Points on a hilly landscape, in no order, each with its height.
From any point a climber steps to the highest of the 5 points nearest to it. It stops when none of these is higher. Distance is the straight distance between rows; heights are no part of it.
J124 h=491: [  1   0 -12  18 -10 -11   5  20   4 -13]
J220 h=371: [-14   3   5  -3  10   3  13   4 -11 -13]
J610 h=524: [-15 -19  -2 -21   4  15  10  -2  -3  16]
J372 h=13: [ -2   7  16 -13   5   8   5 -16  -7  10]
J139 h=350: [ -1 -12 -10  -1  21  21   8  -2  24 -26]
J72 h=565: [-15 -23  -5 -21   1  21   7   4   0  22]
J245 h=369: [  5   5  18 -20  -3  -8 -14 -16   7  24]
J911 h=553: [ -5  -6   1 -12  12  24 -35   1   2  29]
J971 h=580: [ -2  17  14   4   6  -1  -1  -9 -18  -9]
J925 h=597: [ 13  -6 -25  24 -15 -42  12 -11  -8   3]
J456 h=542: [  0  17  -6  24 -14  -9  -5   8 -20  -7]
J408 h=551: [ -6  -9   5 -12  -1  18 -22  -8  -2  27]
J879 h=635: [ 11  22  30 -18   1 -33   0  -7  -7  14]
J292 h=512: [  8  26  14  10  -7  -8 -10  -3 -22 -14]
J27 h=599: [  5   2 -20  24 -23 -16   4  12  -7   1]
J435 h=441: [ -9 -16  -5 -16  14   9  18   4  10  -6]
J883 h=509: [  2  -4   4 -16   2  15 -34  -3   6  29]
J815 h=468: [ 17  22  25 -12   3 -21  -4 -13  -9  -5]
J208 h=297: [-14  -6   8 -17   4  12  10 -14  -6  16]
J836 h=375: [ 17  -9 -22  27 -15 -24  11   0   5   0]
J604 h=90: [-10   5  11  -4   9   5   9  -9 -15   0]
J370 h=559: [-13 -26  -8 -23  -1  21   7   3   6  19]
J967 h=442: [ -1  -9  -5   1  12   8   9   8  21 -29]
J689 h=481: [-12  -8   7 -15   0  19  -5 -11  -4  22]
J216 h=340: [  4   2  15 -24  -5   0 -19 -14  11  25]
J305 h=447: [  1  -5  -9  15   8  18   2  12  19 -26]
J443 h=440: [ -1  -3   9 -17  -2  12 -19 -18   5  28]
J530 h=579: [-15 -17   0 -14   1  25 -17   3   1  31]
J987 h=514: [ -6  12  -9  18  -6  -7   2  15 -10 -16]
J445 h=463: [ 14  14  28 -18  -1 -15  -4 -17  -1   9]
J12 h=508: [ -4  17   8  14   5  -6   1   3 -17 -14]
J630 h=485: [-10   9  -1   5   4  -3   8  16  -9 -18]
J196 h=462: [ 11  -5 -22  24 -19 -26   9  -2  -2   3]
J986 h=493: [  8   2 -19  28 -25 -29   6  -2 -12   4]
J384 h=510: [  7  15  28 -19  -3 -30  -3  -8  -2  21]
J948 h=439: [ 17  -2 -20  23 -17 -12   5  10  17  -8]
J681 h=632: [-11 -14   0 -11  12   8  15   5   4 -15]
J151 h=458: [ 13  -4 -17  24  -8   3   0  14  19 -17]
J801 h=513: [  1   8 -13  22 -16 -16   0  13  -8 -10]
J362 h=341: [ -5 -11 -14  18  18  31   7   1  20 -29]
J484 h=266: [-10  -1  14 -13   3  11  -2 -18  -5  20]
J297 h=572: [  4  17 -13  29 -22 -15  -4   5 -20  -3]
J713 h=472: [ 14  -2 -18  24 -12  -6   4  16  12 -14]
J87 h=495: [ -8   3  -6  10  -3  -5   5  21   3 -20]
J8 h=502: [ 18  23  16   7   0 -12 -13  -7 -19 -16]
J393 h=446: [ -4 -11  -5  -4  15   5  14   8  14 -23]
J719 h=259: [ -2   4  14 -17   0   8 -11 -19   1  25]
J121 h=501: [ 10  16  23  -2   7  -6  -2 -13 -12  -3]
J270 h=474: [ -8 -23 -13 -26  12  17  17   1  13   0]
J78 h=477: [  1  -4 -11  13   2   4   3  13  21 -25]
J309 h=522: [ -2  -4  -1 -13  20  26 -38   6  -1  25]
J203 h=234: [  8   7  22 -17   1  -1  -2 -19  -2  15]
J405 h=608: [ -8  11   7   2  11   0   8   5 -16 -10]
J682 h=412: [ 14  -5 -22  25 -19 -19   5  12   6  -4]
J720 h=370: [ -3 -17  -6 -10  20  15  13   4  21 -22]
J156 h=473: [ -7  -3  -3  -2   5   0  10  15   4 -23]

Call two points neighbours if one is among the 5 nearest of the other. Go from one point of each pair to the other, from neighbour to neighbour, staying as high as possible. Name the lowest point that can't be avoided.
J405 / J879: J121
J530 / J27: J156
J27 / J405: J292
J530 / J681: J270

For each start below, name the point where the climber stops.
J372: J530
J245: J879
J883: J530
